Points on a hilly landscape, in no order, each with its height.
From any point a ball rolls to the lowest of the 2 points nearest to it. It stops when none of these is lower. Distance is the straight distance between rows; heights are no part of it.
(1003): [167 103 148  84  82 141 134 156  95  98 129 124 144 159 120 147 106 118
 131  92 135 163]  h=1.47
(393): [106 140 131 107  95 124 109 104 157 144 127 105 104 139 135 144 118 104
 143 133  95 180]  h=4.30
(844): [114 162 112 180 144 145 156 131 119 157 111 136  80 114 140 140 134 119
 117 135 112 125]  h=3.42
(932): [156 128 118 162 132 102 206 167 131  92 101 115 163 115 146 105 137 149
 103 153 133 149]  h=4.28
(1027): [118  93 125  68 140 122  57 137 164 142 131 140 125  91 123 133 129 138
 183  86  63 123]  h=3.03
(214): [ 84 124  96 136 137 110 171 129 136  89  74 157 138 105 137 135  81 101
 123 146 126 131]  h=1.77
(122): [ 96 147 105 160 135 117 101 110 171 166 129 106 113 120 139 111 115 113
 132 136  78 148]  h=4.14
(1004): [150 122  89 162 177 169 166 174 127 160 141 128 152 114 156 118 169 119
 119 166 128  98]  h=4.11
(800): [ 88 157 100  84  38  88 133  92 152 110 115  95 144 154 116  87  89  93
 100 147 150 139]  h=2.31
(682): [145 125 144 109 145 189  97 111 153 195 161 117 165 153 127 160 164 104
 176 140 186  72]  h=5.00
(167): [107 124  65 144 208 139 105 158 121 154 109 120 138  78 128  80 131 140
 117 149 133  81]  h=3.39
(488): [147 120 190 117 136 157 101 135  98 106 139 182 109 113 130 166 155 132
 125  53  87 142]  h=2.07
(655): [118 116  71 124 198 138 135 153 116 168 116  76 167  80 175  96 143 124
 120 191 165  84]  h=3.69
(923): [156 115 185  75 105 120 146 142  63  73 128 152  93 130 125 179 134 151
 109  87 113 163]  h=2.28
(459): [147 118 132 182 112 124  89 149 110 123 130 144 105 154 132 107 115 104
  66  67  87 142]  h=3.70
(142): [125 147 174  90  89 126 108  97 120 134 153  98 101 139 150 163 155 116
 152 119 130 188]  h=4.42
(119): [143 131 129 189 113  58 176 128 110  84  82 163  87 130 123 146 110 161
  52  81 122 108]  h=3.84
(801): [144 141 124 173 141 108 176 116 120 122 134 126 119 141 101 173 137 177
 169 120 165  90]  h=3.94
(772): [113 123  88 105 183 179  76 128 154 199 167 156 154 140 101  95 166 117
 135 183 105  66]  h=6.20
(1097): [161 121 186  91 108 163 121 118 140 116 146 113 117 148 147 153 120 159
 182 146 177 146]  h=4.63
(617): [143 137  95 162 103 138 165 153 113 139 125 112 151 138 143 138 122 112
 141 117 152 120]  h=4.21
(718): [154 144 214  86  94 180 113 118  44 103 190 124 146 135 147 161 137 145
 102 100 114 125]  h=5.22
(530): [150 112 173 107  84 147 125  96 139 107 136  96 132 170 140 145  74 127
 147 156 172 150]  h=4.44
(960): [139 127 114 156 139 115 150 148 146 111 102 106 168 115 120  89 116 125
 116 128 102 153]  h=4.12
(1147): [109 119 146  78  82 110 132 119  85  93  99 153  60 147 116 122  76 123
  79 121 133 166]  h=2.23
(716): [165 139 140 150 100 101 207 123 144 108 107 119 135 150 125 176 123 171
 142 153 193 100]  h=4.13
(602): [143 128 129 132  80 139 123 132 143 127 135  91 111 162 155  83  72 126
  91 175 118 155]  h=3.14
(442): [101 111  92 116 139 108 118 115 191 156 127  86 144 113 145 123  91 121
 170 191 127 112]  h=3.51
(390): [142 131 168 162 126  89 143 100 112  99 138 126 106 152 103 179 136 122
 131  98 116 160]  h=3.41
(1159): [137 150 136  76  70 128  99 117 132 123  98  95 132 139  91  91  69 145
 147  94 126 138]  h=1.59
(740): [ 92 136 108 169 132 121 147  95 155 134 121  90 140 122 153 133  90 116
 150 180 158 122]  h=3.28
(956): [114 127 128 136  91  82 135 114 126 111 127  90 117 160 118  73  95 110
  48 167 116 175]  h=2.97
(1136): [ 98 114 118 117  87  55 161 107  98  91 143 116 110 172 101  78 123  98
  29 156 156 156]  h=2.84
(803): [131 110 130 115 202 169 100 132 104 147 158 194 147 131  87 154 172 126
 159 111 117  86]  h=5.67
(422): [ 82 122  84 112  93 100 150 133 134  83  74 140 133 100 154  87  61 107
  84 143 106 137]  h=2.20
(537): [112 105 139  72 193 163  62 112 121 148 167 154 152 107 105 156 169 128
 183 116 110 106]  h=5.44
(598): [149 123  83 134 214 169 124 165 123 175 153 130 163 128 126 116 172 126
 112 198 168  67]  h=4.36
(619): [ 82 156  91 112  78  81 159 102 163  87 110 109 178 116 158  77 104 100
 112 167 155 133]  h=2.60
(872): [161 142 119  94 118 174 127 165 146 144 103 124 135 125 106 101 117 149
 161 115 136 135]  h=2.47
(826): [144 132 118 127 157 139 108 134 130 144 135 113 150 123  73 132 159 147
 189 104 172 118]  h=4.16
(405): [117 116 170  91 157 148  65 123 129 122 133 161 115  91 127 150 143 127
 158  73  76 149]  h=2.85
(534): [150 110 128  89  77 179  79 152 127 141 163 133 121 156 154 111 103 125
 151 112  93 134]  h=5.54
(899): [ 77 144  93 167 112  51 119 118 158 102  83 124 136  93 127  95 137 107
 115  88 137 147]  h=2.44
(847): [144 144 160  92  59  90 183 102  85  92 123 133  98 180 100 152 110 145
  85 136 178 135]  h=3.05
(650): [160 139 198  73  89 189 100 118  94 128 166 106 176 136 139 139 134 136
 157  88 144 131]  h=5.01
(1040): [140 145 193 111 100 116 142  88  95  87 142 108 131 153 102 181 121 142
 152 109 158 155]  h=3.68
(570): [137 106 113 123 104 156  82 165 113 129 146 155 105 126 147 126 148 128
 157  66 108 134]  h=5.69
(450): [115 119 104 149  77  95 137 143  94  96 107 149 103 137 135 144 118 112
 115  74 140 141]  h=5.91
(103): [178 117 139 140 151 184 169 163 155 157 154 154 140 153 146 156 164 114
 134 167 121 120]  h=3.82
(53): [126 117 153 153 105  58 114 117 139  87  89 152 109 132 100 129 132  98
  74  66 122 173]  h=1.75
(1152): [126 134 134 192 156 100 119 117 135 131 133 140 111 126 104 152 162 123
 143  76 115 137]  h=3.09
(397): [109 144 104 203 160  94 122 124 139 140  98 122 130  94 119 108 149 118
 116  78 129 127]  h=2.76
(1145): [119  81 141 108  89  56 131 117  68 109 151 124  73 173  86 111 122 123
  50 113 154 156]  h=2.66
(812): [ 89 117  87 105 118  97 152 114 191 131 100  83 180  85 178  91  76 126
 140 193 131 101]  h=3.72
(99): [128 135 136 131  96  67 159 123 111  88  99 122 137 160  83 125 114  93
  67 106 125 171]  h=1.28
(1016): [131 103  95 150 152 144  94 176 156 155 148 156 118 116 146 116 179 114
 139 101  83 140]  h=5.83
(567): [117 105 119 158 112  95  92 137 145 111 112 118 136 132 129 100  95 105
  98  95  87 155]  h=3.92
(255): [115 114 102  78 137 114  84 136 182 156 125 116 128  99 101 117  94 152
 189 134  79  98]  h=2.53
(1095): [156 113 112 136 185 171 135 148 137 177 182 170 149 159 119 145 203 128
 126 195 162  66]  h=4.58
(265): [120  98  99 185 174 117  86 156 171 148 113 157 134  86 159 106 141 100
  95  88  68 124]  h=5.96
(334): [ 84 129 107 195 146  91 135 119 143 109  95 120 107  86 184  93 116 120
  99 148 103 145]  h=4.38
(658): [117 137 194  86 100 145 104 106  76 105 170 112 119  97 171 193 148 128
 143 104 113 170]  h=4.62
(69): [ 99 156 106 149 103 110 196 117 139 123  96 112 130 110 177 122 124 120
 121 191 178 126]  h=3.06
(895): [134 117 111 174 153 165 111 131 149 141 156 121 158 137 134 114 103 123
 157 148 112 114]  h=6.55
(588): [158 128 120 172 105 142 153 167 100 117 121 142  95 155 149 109 107 129
  74 119  96 140]  h=3.49
(1108): [131 160 108 163 179 170 128 142 135 169 125 143  93 111 108 107 151 144
 132 144 120 108]  h=3.62
(1028): [121 118 151 132 146 177  75  93 158 151 189 136 147 155 127 126 119 129
 182 148  84 109]  h=6.42
(613): [103 175 107 166 116 107 182 112 128 139 106 128  76 117 130 139 138 144
 134 157 156 132]  h=3.24
(636): [120 112 136 137 149 116 156 128 127  82  84 175  98 120 118 160  86 130
 129 129 115 151]  h=1.02
(571): [102 117 173  88 166 181  67 121  87 119 188 164 154  74 144 156 174 154
 173  92 109 108]  h=5.14
(926): [150 141  96 135 183 142 136 143 146 167 116  95 174 119  85 122 151 134
 152 144 178  99]  h=4.35
(1141): [ 77 134 105 149 117  89 187 109 131  67 110 115 158  98 196  71 116 129
 114 184 148 134]  h=2.87
(763): [ 94 153 108 143 162 112  93 106 164 173 120 109  84 110 107 128 154 123
 167 130 121 149]  h=4.00
(136): [129 120 119 114 154 174  88 105 183 193 177 135 174 149 116 122 131 110
 161 174  80  77]  h=6.31
(91): [169 129 171 130 153 175 158 126 119 146 177 180 137 158 124 188 180 131
 151 134 102 114]  h=3.43
(1121): [125 120 136 118  74 117  96 130  78 106 135 136  91 133 146 143 133 131
 143  54 134 153]  h=5.82
(1010): [157 103 145 107 101 102 125 147  84  96 124 124 131 172  87 135 105 108
  78  82 118 173]  h=0.68
(815): [170 116 139 150  79 130 157 154 107 111 150 111  89 179 144 115 100 134
  83 162 140 150]  h=3.31
(251): [135 113 118 176 194 128 153 145 128 113 105 177 112 113 109 159 119 138
 128 123 118 105]  h=1.97
(458): [118 157 119 105 163 173  94 110 155 191 143 127  95 123 105 132 158 136
 172 152 130 115]  h=3.85
(532): [163 131 149 105 174 174 130 125 123 177 171 155 141 156 109 181 205 135
 156 160 178  73]  h=4.78
(1102): [ 91 131  74 141 173 109 165 126 103 144  90  93 177  61 178  89 132 112
 124 150 138 106]  h=3.88
(112): [122 163  97 169 121 130 183 137 103 143  96  90 168  99 164  90 129 119
 113 128 142 109]  h=4.04
(1006): [127 107 147 133  93  84 141 124  89  98 121 146  51 171 117 138 111 127
  57 121 122 164]  h=2.46
(554): [115 106  86 123 182 134  79 147 167 149 125 127 137 102 104  93 117 152
 159 135 100 102]  h=2.98
(1117): [138 147 158 127 114 132 102 104 115 116 136 108 132 136  97 133 130 150
 181  89 144 153]  h=3.93
(622): [137 173 133 114 107 131 186 119 186 139  68  95 159 119 122  98 124 128
 118 169 171 142]  h=4.61
(515): [185 144 112 174 132 121 204 165 126 130 128 113 151 133 138 133 161 157
 121 136 142 106]  h=4.40
(133): [144 130 130  74  91 182  85 131 165 183 153 111 144 142 154 127 104 126
 175 126 100  94]  h=5.39
(911): [148 133 189  75 122 179  92 104 136 148 165  99 158 118 142 154 164 145
 193 123 168 123]  h=4.81
(661): [115 106 111 186 219 103 151 145 136 108  90 147 135  70 131 117 130 139
 102 137 111 125]  h=2.57
(873): [150 136 182 110 136 173 132 119 100 123 153 151 137 141 122 188 136 119
 144 108  98 143]  h=2.88
(526): [ 77 147  93 164 168 121 119 109 149 165 113  87 116  81 169  87 116 131
 127 177 101 126]  h=4.27
(270): [142 110 137  47 131 191  72 128 167 193 159 122 172 133 135 144 141 128
 187 138 148  67]  h=5.20
(631): [128 112  90 127 204 160  82 154  94 151 162 213 116 139  90 131 197 131
 120 147 136  69]  h=5.89
(705): [ 72 133 117 145 100  45 116 103 170  81  82 159 108 116 128 105 130  84
  74 102 123 171]  h=2.15
(496): [147 138 123 198 131 110 170 156 106 108  88 148 104 111 143 100 121 141
  65  89 103 114]  h=3.67
(845): [151 147 129 185 129  88 193 121 116 106 114 148 100 144 108 172 126 176
 115  99 119 108]  h=3.71
(243): [117 149 132  90  55  97 112  98 102 122 118  94 130 165  86 110  89 102
 108  98 144 154]  h=1.99
(667): [159 124 148 139  81 124 171 128 148  98 116 105 131 160 140 126  98 148
 140 164 192 131]  h=4.29
(228): [138 138 115  74  99 135 119 136 179 141  95 101 142 119 105 106  76 148
 166 131 122 124]  h=2.03
(788): [111 129 183 108 130 155  88 127  68  89 181 135 127  71 167 177 170 158
 157  80 117 136]  h=4.84
(542): [155 166 129 144 143 159 160 137 170 173 100  80 176 120 123 103 138 120
 128 154 150 122]  h=4.51
(470): [126 106 160  81 106 118 144 125 102  69 102 165  90 134 126 160  87 134
 128 126 126 172]  h=1.79
(477): [126  94 170  71  79  57 163  98  50  82 159 133  75 174  96 155 127 148
  66 122 164 143]  h=2.86
(743): [105 109  90  85 195 166  43 138 130 166 159 183 110 127  98 111 159 140
 145 161 109  69]  h=6.07

Where does a ball stop that starts at each point below?
(926) | (1010)
(650) | (845)
(932) | (636)
(515) | (255)
(534) | (488)
(265) | (1010)
(119) | (636)

Call two points neighbours if one is among the 2 nearest of the other. Go from one point of each pair to the other, from neighbour to neighbour, staying as low as possible. Name the highest point that can't be avoided.
(488) / (1159) | (515)
(845) / (1010) | (119)
(255) / (488) | (1027)
(1159) / (636) | (619)
